Each row is a point on a landscape with many valleys, with its height.
A ball rolls from a point to whichever of its 2 nearest points has the largest drop for the distance, and stops where none of them is lower. Distance is the straight distance between rows; heights are no part of it.
k849 (h 56.6): -2,-12,-1,19,2,-6,-21,14,-11,9,16,-6,-21,1,-9,8,13,-15,3,-14,11,-21,4,-16,5,14,16,-13,7,-9,0,15
k168 (h 43.0): -8,-13,2,25,5,-3,28,-12,-21,-7,-10,-10,-14,1,15,-24,-5,-1,-16,-23,-3,17,-28,1,-5,-11,7,-20,19,7,-2,6
k189 (h 66.2): 40,10,11,-5,6,-9,4,6,7,1,27,-7,2,-19,-4,14,16,-1,-4,11,3,12,37,-7,13,-16,-19,-3,-12,-21,3,-17
k693 (h 47.0): 32,8,16,-12,11,-14,-5,-1,-7,9,33,-6,-10,-15,8,-7,-3,-11,4,-16,1,-5,23,-10,8,-17,-27,-10,-2,-12,31,19
k371 (h 34.2): -21,-27,-3,-2,-10,-10,-7,12,11,18,-13,2,-5,7,-7,7,13,15,4,-1,-1,0,-8,-8,-25,3,9,-30,10,12,5,14
k241 (h 57.4): 19,5,-11,6,40,-5,13,-27,-19,-8,14,4,3,-4,24,-22,-8,-15,-25,2,-2,7,-36,-7,11,-7,-20,-10,16,12,-1,-4
k806 (h 40.9): 16,-11,1,-3,11,4,37,-14,-3,-20,-2,-11,19,-8,-4,-7,3,17,-36,9,-10,39,1,10,5,13,-15,21,-35,6,-11,-26
k832 (h 23.3): 6,-28,-5,20,-25,31,19,16,-4,-5,-29,-10,-10,-7,1,6,21,21,-14,-18,3,22,0,-12,9,13,13,-5,-6,-2,-20,-6
k767 (h 48.1): -6,-8,-14,-20,-15,-2,-12,8,4,-14,12,-2,15,-18,-24,23,19,29,11,-6,6,-1,2,1,-15,9,16,11,-6,-19,-8,-15
k429 (h 50.8): -37,21,5,4,10,7,-18,14,29,19,13,21,1,3,-16,5,-13,-9,31,9,2,-20,-16,24,-14,-3,12,-6,33,6,1,-22
k247 (h 15.2): 19,-24,-20,22,-10,4,-2,22,-11,-21,-9,-5,-27,3,-12,14,28,14,-11,-24,0,4,13,-22,2,10,-7,11,-21,9,5,0
k955 (h 34.8): -13,-12,-7,23,-9,20,-11,-10,6,17,-36,3,-23,16,9,-13,-18,-10,10,-33,-12,15,-16,1,-9,4,-12,-23,-7,22,-11,-1
k70 (h 43.8): -4,-1,22,-26,-13,-12,-7,17,-1,36,6,23,-4,11,2,-3,-2,-8,21,16,0,-36,8,-7,-17,2,1,18,13,4,27,17
k110 (h 32.1): 25,-3,-5,2,3,12,29,-12,-16,-11,-34,-7,4,-2,25,-18,1,2,-17,14,13,19,-8,-7,8,-1,-15,-5,6,-3,-20,2
k776 (h 53.6): -3,11,18,-4,7,-2,-36,14,13,6,34,-6,21,12,17,23,14,-18,12,30,17,-28,16,-5,7,-20,15,-18,3,-32,-2,19
k125 (h 53.2): 6,-19,6,-16,-14,-17,-8,16,-17,5,12,4,-18,7,-4,-3,17,11,-5,-15,-1,-18,18,-23,-9,3,-10,24,0,-4,25,30
k909 (h 36.4): 7,-28,8,1,-28,11,2,21,-11,-1,-1,-2,12,11,6,27,31,8,-6,15,15,-11,7,-20,4,9,31,3,2,-28,-16,3
k845 (h 69.1): 26,-5,-14,14,6,2,41,4,8,-8,-28,6,7,-8,-4,23,19,15,-15,8,-11,45,22,5,5,-2,-15,6,-17,4,-26,-26
k190 (h 55.8): -21,15,22,-20,-8,-4,-39,16,9,18,25,33,19,37,13,3,-21,-15,21,32,3,-42,4,5,-10,-8,4,13,18,-4,14,-2
k414 (h 58.7): 2,1,-14,-8,-9,5,-33,17,-7,14,11,33,-18,16,-7,19,-4,-4,26,-27,0,-40,15,-23,-12,26,2,25,7,-2,11,15
k956 (h 63.1): -13,10,-15,11,17,4,18,-12,-12,-5,4,8,-20,-2,-5,-17,-21,-26,14,-37,0,-2,-24,9,30,13,-11,-12,12,8,-1,-9
k332 (h 45.8): -31,-2,15,-4,-4,-4,5,4,37,35,-5,-4,-1,16,9,13,8,-15,11,26,10,-33,-5,5,-18,-4,34,-19,28,12,18,35
k163 (h 14.6): 20,-22,-6,23,-4,15,15,13,10,-12,-23,-14,2,4,-10,26,20,15,-18,-16,-17,26,10,5,0,7,-2,38,-44,5,-19,-21
k917 (h 63.0): -5,-10,-6,9,-19,18,-6,19,-18,-4,-4,-11,8,4,-6,10,2,14,-6,5,7,9,5,6,-25,32,21,13,-18,-6,-32,1
k63 (h 56.1): -12,12,23,-19,-3,-17,-10,7,7,-8,22,3,18,5,-10,-21,-19,11,9,40,13,-16,12,14,-23,-4,7,-8,14,-1,8,-5
k473 (h 73.4): 13,-4,-24,2,-17,20,-35,2,-8,-17,13,9,16,-8,-8,35,15,9,27,-13,-6,-12,-12,-19,-24,8,16,38,-10,-28,-9,6
k766 (h 60.1): 7,5,-4,5,37,-10,9,-24,-10,-3,10,11,-6,6,19,-23,-18,-29,4,-12,1,-7,-26,-1,26,4,-26,-17,14,6,9,0
k718 (h 46.5): -13,-2,-4,-3,-5,10,36,-1,-3,-15,-22,-14,1,-20,-13,-18,-15,24,-23,-15,-13,37,-6,18,-16,22,-7,11,-31,24,-16,4
k395 (h 52.4): 21,15,18,-10,-9,-6,-30,0,-9,1,45,-8,-2,2,4,-4,-5,-14,6,-10,-2,-8,26,2,17,-12,-11,6,6,-32,22,5
k817 (h 35.0): -10,-15,3,5,-7,5,4,18,-24,29,-29,11,-8,12,1,-11,-20,-3,7,5,-3,-14,-7,2,-21,25,2,22,2,26,2,13
k851 (h 48.4): -11,-3,-5,10,-5,13,29,-2,-2,-25,-22,-23,6,-21,-23,-4,-8,19,-18,-29,-20,27,-2,19,-8,9,9,35,-42,15,-14,-2
k939 (h 25.6): -18,3,-26,10,10,-1,12,-9,1,8,-37,6,-10,-9,-10,-8,-27,4,-7,-37,-26,20,-15,12,-1,2,-16,7,-14,46,8,-10
k559 (h 32.2): -22,6,-5,2,2,-4,19,-15,5,3,-1,-4,-6,-25,-18,-10,-6,-5,-14,-4,-10,31,-10,-3,1,-23,-5,-32,1,10,-7,-18
k634 (h 66.8): 27,3,4,10,20,-4,19,-4,-6,-10,5,-3,15,-8,20,-1,-1,-5,-17,10,10,11,6,-1,47,-10,-9,-17,21,-17,-2,-29
k922 (h 37.5): 5,10,1,-7,12,-13,13,-18,3,-19,12,-16,8,-8,-7,-7,-9,6,-32,4,-3,21,16,2,7,-7,-15,22,-29,-5,-6,-44
k515 (h 49.8): -13,25,13,-11,6,-5,-46,4,18,9,29,14,14,19,-6,-5,-25,-10,26,18,3,-27,4,17,7,-1,-9,1,13,-1,14,-20
k727 (h 47.1): 3,-26,15,-5,7,-5,18,-13,0,-4,-1,-9,10,7,11,-21,14,8,-38,34,0,23,0,-9,1,6,-10,-13,-4,-9,-12,-3
k143 (h 30.6): 3,-4,-2,10,1,4,16,3,-26,12,-16,1,-10,-9,-5,-15,-19,3,8,-10,-8,0,-16,10,-12,16,1,15,4,30,10,7
k551 (h 48.2): 5,6,12,-29,5,-22,-6,-2,1,25,9,7,-3,1,0,-19,-13,5,5,8,-1,-14,14,-2,-13,-2,-25,19,10,7,28,7
k252 (h 55.5): -14,24,23,5,35,-4,-12,-9,43,10,12,17,4,15,15,-20,-22,-31,16,39,7,-43,9,14,15,1,5,-22,27,5,22,24
k149 (h 48.6): -5,-8,14,0,8,-7,-20,4,18,13,10,-10,9,15,14,24,31,-23,6,22,15,-23,6,-15,16,-15,15,-21,3,-23,0,30
k695 (h 28.0): -6,-33,2,17,-13,-1,-1,13,11,1,-19,-5,-8,9,-1,16,29,11,-5,-8,3,15,-2,-11,-18,-8,8,-37,3,-3,-12,8
k972 (h 59.9): -11,26,27,-1,27,-10,-7,-15,40,4,14,-4,15,8,18,-15,-12,-25,2,54,10,-41,21,8,4,-14,16,-13,21,7,30,46
k653 (h 45.4): 18,-10,-13,-11,-25,13,2,5,-3,-26,-1,0,3,-23,-29,18,16,34,8,-13,-4,11,9,-7,-18,13,18,30,-25,-10,-6,3
k648 (h 46.2): -24,10,3,17,3,-1,3,-30,17,22,-14,9,-23,-7,18,-22,-14,-17,3,-9,-18,20,-15,8,4,-13,3,-44,27,15,0,5
k952 (h 30.0): -18,-6,-21,7,-3,12,-4,0,13,10,-38,10,-25,2,-17,-1,-12,3,14,-34,-13,9,-16,0,-5,1,-14,-7,-7,38,3,-8
k740 (h 62.7): 9,9,-7,8,2,18,44,-18,-18,-22,2,-8,20,-23,0,-1,-8,-8,-18,-9,-11,33,-21,3,29,-28,-4,3,-2,3,-9,-40
k724 (h 57.3): 23,3,15,-2,-14,2,-21,5,-17,0,29,-9,4,9,4,5,8,-7,-3,-8,1,0,22,-2,33,-4,-6,26,0,-36,13,-15
k292 (h 45.9): -36,7,-9,3,11,5,-18,11,27,19,3,20,-9,-7,-24,18,2,0,30,-21,3,-22,-21,5,-21,4,14,-4,26,3,-4,-14
k676 (h 25.5): 9,1,11,-3,-2,12,9,-23,-17,-11,-18,-10,4,15,25,-28,-13,-13,-2,23,13,-8,-18,-5,15,-5,-6,-2,8,-3,-7,1
k748 (h 41.0): -14,-10,2,-17,-3,-4,19,-15,2,10,-17,0,1,-9,-8,-29,-8,18,-11,18,-10,27,-12,12,-15,10,-6,-10,3,21,-4,2
k64 (h 61.2): 21,-8,0,-3,1,-8,-9,4,-22,4,-2,-8,8,4,3,8,15,-2,-9,-1,3,7,13,-6,27,7,-8,13,-8,-16,0,-11
k710 (h 32.4): -5,16,-3,0,3,-2,-12,-10,-1,-13,4,-14,13,-1,-14,-12,-13,5,-12,21,-1,22,5,14,2,1,-2,13,-14,-4,-18,-36
k226 (h 66.3): 13,-7,-9,25,-7,26,-3,5,7,0,-43,-12,19,-7,5,15,-5,7,-6,-10,-21,37,0,16,-6,11,10,1,-28,1,-32,-8
k883 (h 62.6): 20,26,-2,-6,17,-4,13,-29,-5,-20,13,5,-6,-14,-7,-10,-7,-29,9,-16,-2,5,1,-11,34,-30,-33,-4,-9,-11,5,-24
k119 (h 43.1): -23,16,11,3,6,-7,16,-9,6,2,-3,-1,-9,-4,-2,-22,-20,-11,19,1,6,-16,-13,16,12,-7,15,-24,38,8,18,3
k553 (h 40.1): -31,-11,-7,12,-1,-2,-11,17,13,31,-13,17,-10,4,-10,8,-1,8,14,-12,-9,-4,-13,6,-42,13,14,-9,20,11,-6,1
k834 (h 62.4): 26,5,23,-1,17,-12,-21,-1,13,5,32,-7,15,-3,7,0,13,-9,-5,37,2,0,30,-5,9,-23,-10,-13,-6,-29,3,0
k228 (h 49.9): -16,6,-11,-3,17,-13,-28,13,20,12,13,10,-5,-9,-23,18,12,1,23,-23,3,-20,-2,-4,-20,0,-2,-1,8,-3,3,-1
k328 (h 31.1): 26,20,-25,-13,27,-24,9,-10,-3,-6,2,-1,-14,-13,9,1,-5,-1,-22,-28,2,5,14,-9,20,-8,-43,0,-16,6,11,-11
k704 (h 17.0): -6,12,-18,11,-4,-5,14,-2,-4,-14,-10,-8,1,-18,-24,12,-12,-3,-9,-30,-2,13,9,3,18,-6,4,-2,-20,0,-10,-40
k174 (h 39.7): -27,-18,13,-1,-2,-12,2,11,27,31,-9,5,-13,12,0,4,22,5,6,20,1,-11,-9,-1,-28,-6,9,-23,19,16,12,32
k741 (h 73.9): -15,15,6,19,10,5,26,-17,13,-16,13,-11,9,-15,13,-19,-8,-7,-34,18,0,28,-2,10,21,-29,10,-44,29,-11,-14,-19
k417 (h 59.3): 9,24,0,-1,12,5,32,-20,-20,-27,18,-5,4,-19,4,-15,-5,-18,1,-8,7,6,-26,-4,25,-35,-9,-7,12,-2,1,-24
k184 (h 71.2): 8,-4,-30,21,1,8,43,-1,-17,-14,-12,-5,-3,-18,-1,17,7,4,-32,-29,-23,45,-14,1,14,-13,-16,-2,-24,24,0,-10
k802 (h 50.4): -10,9,-4,-16,9,-9,-41,4,11,8,15,24,16,13,0,18,-1,-4,30,-11,1,-30,-1,2,-23,0,-8,19,15,-22,5,2
k424 (h 59.8): -4,5,11,1,-3,-3,12,-28,13,13,-3,-24,-7,6,25,-12,8,-17,-14,46,10,2,-14,3,8,-7,11,-26,17,3,-2,27
k436 (h 52.1): 1,4,23,-25,9,-16,-8,-14,10,4,10,1,5,-3,-4,-30,-17,3,3,34,8,-18,6,-3,-16,-13,-12,-2,11,5,14,-3
k124 (h 75.1): -6,-7,-21,8,-19,26,-23,-2,-3,-3,-6,2,3,-7,-16,20,11,12,31,-7,-3,-6,-29,-5,-29,12,23,19,-1,-2,-17,10
k601 (h 64.8): -1,-5,-15,23,-7,25,-17,12,-2,-8,-22,-9,14,-2,-5,20,4,9,-2,-12,-4,16,-1,7,-14,19,18,15,-20,-12,-39,-11
k481 (h 30.1): 21,-36,9,13,-20,12,22,16,0,-1,-8,-8,-1,2,-1,22,35,17,-6,3,9,11,8,-17,22,2,17,-9,7,-12,-7,-10
k889 (h 30.7): 6,-18,6,22,-33,27,28,-10,-2,1,-27,-13,-4,-11,17,1,12,13,-6,-12,-9,35,-7,4,12,-10,22,-27,11,-5,-13,-6
k920 (h 54.7): 7,-4,-11,2,25,16,21,-35,-12,-5,4,-2,3,-7,33,-30,-11,2,-39,7,-11,21,-47,-6,-4,-11,-12,-11,20,15,-13,-4
k797 (h 20.2): 11,-2,-25,12,-1,-7,-5,7,-9,-16,-11,0,-30,-1,-17,6,4,6,-2,-42,-4,-6,10,-10,5,9,-8,23,-26,17,11,-3
k752 (h 58.4): -16,28,24,-7,22,7,-42,7,32,13,39,2,14,9,14,8,1,-22,20,28,19,-40,14,5,5,-16,5,-13,6,-16,3,29
k26 (h 24.8): -8,5,-4,7,-3,7,0,-10,-2,-1,-14,-8,3,-7,-10,-4,-9,-2,1,-7,-2,21,-6,5,12,-7,6,-14,0,-4,-15,-29
k382 (h 71.4): -6,-33,11,-14,-3,-24,16,16,4,-3,0,-5,-7,13,1,-3,33,11,-17,20,11,4,5,-15,-15,-2,-12,-22,-9,2,6,35
k71 (h 39.2): -3,-5,18,-6,-4,1,14,10,-16,38,-15,20,-16,18,12,-12,-15,-18,11,21,-3,-32,-7,0,-6,13,-2,16,16,23,20,11
k495 (h 69.7): 40,9,-18,5,-9,-2,1,5,1,-14,-6,0,-4,-10,-10,36,10,17,2,-32,-4,1,37,-4,14,0,3,27,-28,-15,-3,-31
k757 (h 68.2): 31,5,-4,-9,6,-17,5,5,13,-6,11,1,7,-14,-16,27,17,9,-1,13,3,21,26,-3,-13,-11,-12,-8,-25,-15,-12,-24
k243 (h 17.5): 4,-4,12,-5,-6,3,-10,-14,-12,-7,-16,-4,0,20,7,-12,-10,-20,17,-1,13,-20,-6,-8,12,0,-2,-4,0,-9,0,-3
k303 (h 70.1): 5,-7,3,11,22,0,26,-12,12,-3,-8,-6,6,-13,15,-9,1,-1,-33,6,4,25,-1,-6,32,-21,-9,-35,16,-8,-12,-28
k938 (h 55.7): 2,-13,-10,-9,-10,-5,-3,12,-26,4,-8,-6,-14,1,-7,-8,17,13,-7,-8,-7,5,1,-6,-3,18,-10,39,-9,10,6,28
k756 (h 42.2): -7,-15,9,-8,-10,-11,-16,7,-4,9,1,-6,19,17,8,11,16,-1,-1,25,9,-7,1,-6,-2,0,17,-6,2,-21,-13,9
k89 (h 20.6): -10,-17,-17,13,-3,12,17,-7,-3,-5,-35,-3,-3,-5,12,-16,-19,16,-23,-30,-30,41,-21,8,-11,-5,-18,-7,-15,43,6,5
k428 (h 55.6): 0,20,8,3,9,-13,18,-6,-17,-25,18,-10,-1,-16,-8,-23,-9,-8,0,1,11,2,-1,4,9,-23,0,-8,15,-6,6,-13
k446 (h 64.0): -17,8,30,-12,7,-27,6,-1,16,11,21,-5,13,11,16,-14,-1,-16,-5,49,9,-29,18,6,-7,-9,21,-8,18,2,27,46
k837 (h 58.0): 10,2,20,-4,5,-7,-25,17,12,0,41,-3,22,3,7,20,24,-3,5,25,8,-10,25,-3,-15,-16,3,-8,-2,-44,-6,9
k465 (h 66.7): 26,5,-15,-22,-19,-6,-32,5,-7,6,1,5,-1,-1,-2,22,-3,14,10,-28,-3,-12,25,-7,-8,11,-5,23,-19,-16,9,4
k4 (h 40.7): -20,-6,6,15,2,7,-11,-25,20,33,-27,11,-18,11,14,-25,-18,-13,4,1,-16,12,-18,4,-18,-2,-2,-28,13,19,-6,-3
k739 (h 48.5): -15,-4,16,-7,4,-2,-5,19,23,36,1,33,-17,20,1,9,7,-26,28,1,4,-54,0,-6,1,8,4,6,23,5,24,25
k930 (h 18.6): 8,-33,-5,24,-21,32,21,22,3,-18,-25,-11,-6,2,-7,12,26,24,-21,-17,-14,36,3,-3,-6,17,3,19,-28,6,-23,4
k759 (h 65.3): 24,-19,-15,-16,-25,-1,-24,19,-12,-1,2,6,6,8,0,35,17,21,-2,-16,-3,-10,24,-22,-16,13,-2,27,-34,-10,4,8
k561 (h 46.6): -3,-8,0,-14,-6,-9,-29,5,-11,6,5,9,12,13,-1,12,12,-2,18,9,3,-15,-1,-6,-27,0,10,15,2,-16,-3,13
k706 (h 61.5): -12,2,-2,-19,-13,6,-34,22,2,19,32,32,-7,5,6,30,1,-11,23,-9,7,-53,9,-32,-18,13,14,20,16,-16,10,30
k678 (h 43.5): 0,-22,6,4,1,11,26,-15,-2,0,-7,-12,10,-2,9,-18,4,19,-39,9,-13,52,-11,8,8,20,-8,-5,-18,1,-21,-16
k132 (h 36.0): -10,6,3,-8,5,4,21,-14,-9,8,-15,-1,-5,-9,-4,-30,-19,2,8,5,0,4,-24,10,0,-4,-3,3,22,22,10,-3
k231 (h 65.4): -17,6,-7,4,1,15,-2,-10,-6,-2,-12,5,-14,7,-16,-14,-26,-19,28,-26,-1,-10,-18,13,25,21,-1,6,8,11,1,-13
k103 (h 63.6): 25,-2,-4,3,7,-6,19,1,-26,-7,9,-10,9,-15,8,3,7,6,-16,-6,3,17,4,1,33,1,-7,2,0,-7,5,-23
k509 (h 69.8): -16,-23,20,-14,-5,-16,21,5,-2,7,11,0,-2,13,2,-9,17,2,-15,37,10,3,6,-3,-25,16,9,-27,-5,-3,-4,33
k787 (h 42.5): 9,-1,6,-2,25,-20,-1,0,-5,8,15,-10,-13,-14,1,-8,10,-7,0,-3,4,-8,7,-11,10,-14,-24,-16,7,9,21,25
k983 (h 69.2): 6,1,-5,-4,-11,13,-33,-10,1,-17,9,13,2,11,-19,12,-4,-14,37,-33,1,-21,-1,-6,20,15,6,20,-12,-22,1,-15
k302 (h 56.0): -25,15,4,8,8,-2,-7,9,9,24,0,14,-2,3,-19,-15,-25,-4,9,10,-6,-3,-5,27,-16,11,5,17,22,17,2,-33
k913 (h 52.2): -11,-4,5,7,-2,-1,-11,12,10,20,4,13,-29,11,-7,9,8,-21,26,-9,9,-38,-4,-16,-4,10,9,-12,16,7,12,29
k777 (h 67.8): -30,21,7,-7,7,-12,-6,3,31,1,13,-8,7,-9,-5,-1,17,4,13,36,12,0,-3,21,-14,-10,25,-20,29,-4,-6,23
k111 (h 43.9): -2,34,0,-12,-4,-7,-38,2,1,-16,9,15,16,17,-9,-9,-34,0,23,2,2,-12,13,24,5,1,-9,10,3,2,8,-27
k367 (h 61.4): 27,-14,15,-9,-35,9,-16,14,-21,3,22,4,8,15,9,20,14,-1,-5,-6,-2,-6,32,-21,9,-4,5,34,-10,-40,2,2
k809 (h 43.6): 12,-12,-7,-18,-16,2,17,4,-7,-19,-13,-5,11,-14,-22,6,13,33,0,-2,-2,25,12,7,-12,27,0,14,-36,4,-6,2
k932 (h 53.0): -6,-21,19,10,1,-13,24,-1,-13,3,7,-20,-7,10,25,-10,13,-14,-19,5,13,-19,-15,-13,10,-9,12,-20,16,1,20,30
k716 (h 25.3): 10,4,-17,7,11,-6,15,1,-27,-6,-2,-7,-18,-11,-3,-7,-14,0,-7,-33,-1,-2,-8,-4,3,8,-17,12,-7,25,12,-7
k882 (h 63.7): 28,-24,-3,0,-32,17,-17,18,-15,-8,5,7,-1,8,-1,28,27,6,-3,-15,-3,-12,21,-37,0,6,7,36,-19,-23,-1,3
k947 (h 76.7): -5,-8,-22,4,-15,15,-17,16,-1,2,-23,12,-14,-1,-26,12,6,16,22,-18,-7,-9,-17,-8,-32,17,6,27,-7,23,-4,17
k926 (h 59.7): -37,12,14,-19,-12,1,-28,20,13,10,22,19,27,27,16,21,-14,-5,20,37,15,-48,-13,3,-19,-2,18,1,28,-4,2,4
k868 (h 61.1): -9,-1,-7,-7,-7,-1,-8,16,-6,-3,1,-3,4,5,-15,7,-5,24,-6,-11,4,-7,14,12,-38,33,10,39,-26,3,-17,-2
k294 (h 37.0): 0,-17,-1,27,-11,14,14,-12,-3,3,-27,-5,-16,2,23,-8,10,-2,-12,-25,-5,27,-17,-2,21,-14,4,-28,12,-1,-11,-1
k363 (h 69.9): 30,12,-14,-7,5,-6,11,-9,-15,-19,-18,-11,18,-16,4,5,-21,16,-10,-20,-9,9,19,12,20,4,-5,28,-34,3,8,-21
k423 (h 41.3): 1,-16,-11,-14,-10,-8,20,9,2,-14,-8,-2,-2,-16,-28,14,30,29,-9,-5,2,33,8,-3,-1,8,-3,-10,-12,0,-5,0
k158 (h 66.0): -20,10,-4,-8,-19,22,-28,11,-3,8,-16,0,18,16,12,7,-19,4,22,16,15,-15,-14,11,-21,13,20,-3,10,-3,-26,-1
k387 (h 59.1): -17,13,-7,0,6,-7,-14,11,-6,8,-1,4,-1,8,-16,-6,-23,10,6,1,-1,-7,9,22,-29,22,8,32,-5,10,-10,-20
k864 (h 37.7): 10,27,-11,-7,8,-13,-31,-9,-7,-6,12,-2,10,2,-7,-6,-16,-4,4,16,-1,8,14,14,5,-1,-10,11,-9,-9,-4,-23
k372 (h 36.5): -4,5,17,-5,26,-15,-8,-11,20,19,9,-4,-9,3,7,-16,3,-24,13,16,10,-24,-5,-8,13,-15,-11,-18,8,2,18,28
k313 (h 63.2): -29,8,-1,-11,-27,20,-21,18,-4,8,1,20,18,24,12,14,-19,-1,30,23,12,-40,-18,6,-24,13,29,9,19,1,-6,3
k698 (h 67.4): 1,12,-7,-4,-4,9,-13,-15,-1,-14,-5,8,-3,0,-25,-5,-17,-21,39,-31,-3,-9,-5,8,24,7,-5,16,-13,-2,3,-19
k660 (h 50.1): 5,-13,16,-14,-18,-20,-17,12,-10,1,21,8,-2,5,-12,6,16,5,12,-4,1,-17,17,-13,-35,-7,9,15,-2,-20,16,25
k991 (h 51.6): 19,14,7,-17,3,-14,-1,-9,-21,11,1,15,-8,4,5,-20,-25,-5,21,-17,-2,-18,9,8,4,4,-21,19,10,2,31,7
k715 (h 71.1): 36,7,-11,1,16,7,23,-8,-24,-24,-24,-12,28,-16,19,-8,-22,8,-14,-6,-8,16,-6,9,15,7,-13,19,-22,9,-2,-10
k187 (h 68.4): 33,22,-18,-13,-10,0,-14,-1,-4,-13,-5,-6,12,-10,-2,22,-6,16,3,-15,-4,6,34,12,4,7,-1,31,-31,-16,-3,-21
k692 (h 47.2): -12,-1,-3,13,27,-7,6,-18,25,4,-17,2,-22,-6,11,-18,0,-15,-15,-4,-2,8,-8,-9,13,-20,-17,-48,17,10,-3,9
k467 (h 55.2): 5,1,11,8,22,2,19,-37,9,-5,11,-19,1,-7,26,-21,3,-11,-29,40,3,5,-21,-2,15,-19,4,-28,26,-1,4,14
k455 (h 42.7): 1,-5,6,9,29,-8,0,-20,22,9,-12,-4,-17,6,19,-16,0,-28,-5,19,9,-14,-6,-18,7,-15,-16,-48,7,5,-1,21
k846 (h 49.6): -22,27,19,6,15,-2,4,-11,30,19,10,7,-5,2,0,-16,-17,-25,22,29,2,-22,-10,22,11,-6,14,-28,37,15,23,7
k892 (h 21.0): -1,-33,-18,14,-7,-6,-7,31,-3,-10,-15,-4,-24,16,-5,13,26,15,-18,-15,3,13,7,-16,-1,4,-11,-18,-2,11,2,11
k620 (h 74.4): -8,18,-13,7,-18,8,-47,15,-11,-14,39,10,20,8,-4,30,1,8,24,3,5,-21,-5,8,-8,6,21,10,13,-24,1,-7
k887 (h 48.3): -19,-22,15,14,6,-11,30,-8,-1,4,6,-19,-9,-2,20,-19,1,1,-21,-10,4,1,-25,2,1,-9,13,-32,26,9,15,17
k208 (h 44.0): -5,-7,2,-23,-12,4,17,-1,-14,-1,-14,-11,13,-13,-12,-15,-12,28,-5,13,1,22,-1,16,-12,27,-3,5,-14,13,-3,4
k288 (h 67.3): -15,-6,26,-22,-8,-24,2,18,2,16,28,4,8,10,5,1,9,-5,0,39,11,-21,17,-3,-20,5,22,-5,5,-7,9,42
k56 (h 55.9): -12,-8,-2,10,-10,7,-18,18,-3,18,0,22,-29,19,-15,5,-5,-15,22,-19,2,-39,-5,-19,-16,25,9,17,6,11,1,8
k497 (h 55.4): 23,28,3,-21,3,-3,-7,-20,-23,-20,11,6,3,2,13,-25,-26,-10,17,-2,2,-8,-2,10,30,-7,-17,10,7,-11,19,-5
k821 (h 38.0): -20,-3,0,-19,-7,-10,29,3,15,-4,4,-6,-5,-28,-30,-2,16,19,-15,1,6,33,3,-2,-8,-7,-3,-26,-8,2,-15,-5
k969 (h 68.5): -11,11,-3,-11,-16,19,-26,2,-6,-10,-17,-5,31,11,5,-6,-13,13,11,32,8,5,-11,18,-11,9,10,11,-4,-7,-28,-4
k719 (h 51.0): -1,-21,10,6,17,0,19,-30,2,1,13,-12,-1,0,28,-26,4,0,-50,32,-9,19,-26,-6,1,-3,-7,-23,16,2,-6,7
k646 (h 50.0): 0,20,-17,6,2,-1,30,-4,5,-25,-15,-11,10,-19,-19,16,-2,19,-18,-8,-20,32,18,24,-1,7,11,35,-56,0,-24,-16
k55 (h 36.1): 21,0,-17,6,14,9,29,-6,-13,-10,-26,-9,-15,-3,23,-7,-3,3,-25,-10,12,16,-12,-11,12,-5,-30,-21,0,16,-17,-10
k394 (h 70.2): 11,1,-29,10,4,-3,42,1,1,-8,-19,-1,-3,-17,-8,20,18,10,-30,-9,-14,48,8,-5,19,-11,-21,-6,-20,14,-14,-24
k910 (h 67.9): 15,5,-8,16,-2,19,17,2,5,-1,-21,-5,18,-12,-4,16,3,9,-12,16,-11,50,12,18,2,6,6,0,-19,-4,-40,-31
k127 (h 77.9): -1,32,6,-12,-26,-3,-52,22,-2,-13,47,10,22,17,1,12,-6,12,20,12,8,-18,8,16,-3,-9,4,5,15,-23,14,0
k131 (h 71.6): 12,1,-10,6,-20,16,-41,2,-7,-11,20,5,14,4,-6,32,12,1,25,-11,0,-11,1,-6,6,7,15,26,-5,-32,-4,-12
k412 (h 64.3): -19,12,5,-3,1,-9,5,-13,12,3,5,-12,-2,-2,-2,-15,14,-3,-2,39,2,20,-10,21,-1,-7,19,-19,20,-8,-12,17
k488 (h 27.7): -13,3,21,-4,0,-14,-16,-10,4,5,4,3,2,26,10,-9,-8,-29,20,23,7,-32,-2,-1,8,-9,11,-8,12,-9,12,15
k585 (h 22.4): 7,7,-29,24,3,7,13,-2,-8,-26,-20,-12,-17,-14,-15,13,-8,1,-10,-51,-15,-1,3,-2,17,5,3,34,-46,22,1,-13
k263 (h 34.7): 21,10,-18,1,29,-12,19,-3,-6,-16,-8,2,-17,-10,5,-3,6,-7,-19,-14,4,11,0,-18,16,-20,-44,-22,-6,17,4,-5
k654 (h 64.7): -1,10,16,-20,0,4,-34,15,15,22,32,14,-10,4,8,12,7,-19,25,-19,12,-46,21,-13,-2,-5,-1,2,9,-24,17,45
k377 (h 15.0): -10,-7,-15,3,12,6,37,-16,-8,-5,-7,3,-7,-12,11,-23,-19,15,-31,-21,-17,34,-33,-1,-20,-11,-22,-13,-2,42,4,-8
k711 (h 49.7): -9,24,19,-9,18,-16,19,-13,3,-17,22,-6,5,-18,4,-27,-16,-8,8,14,11,-15,-9,13,19,-25,8,-21,34,5,31,9
k310 (h 18.5): 22,-7,-23,29,0,13,27,6,5,-24,-21,-9,-10,-9,-14,28,15,14,-18,-34,-19,16,14,-2,26,-4,0,40,-41,15,-4,-23

Call two points neighbours if one is among the 2 nearest of the other. Go from one point of each pair to the other, from neighbour to neighbour, staying as low as possible. Name the highest point that can't be avoided.
k143 and k377: k692
k247 and k163: k585
k143 and k243: k55

Where does a ball stop that starts at each point below?
k932: k163
k653: k704
k648: k377
k394: k292
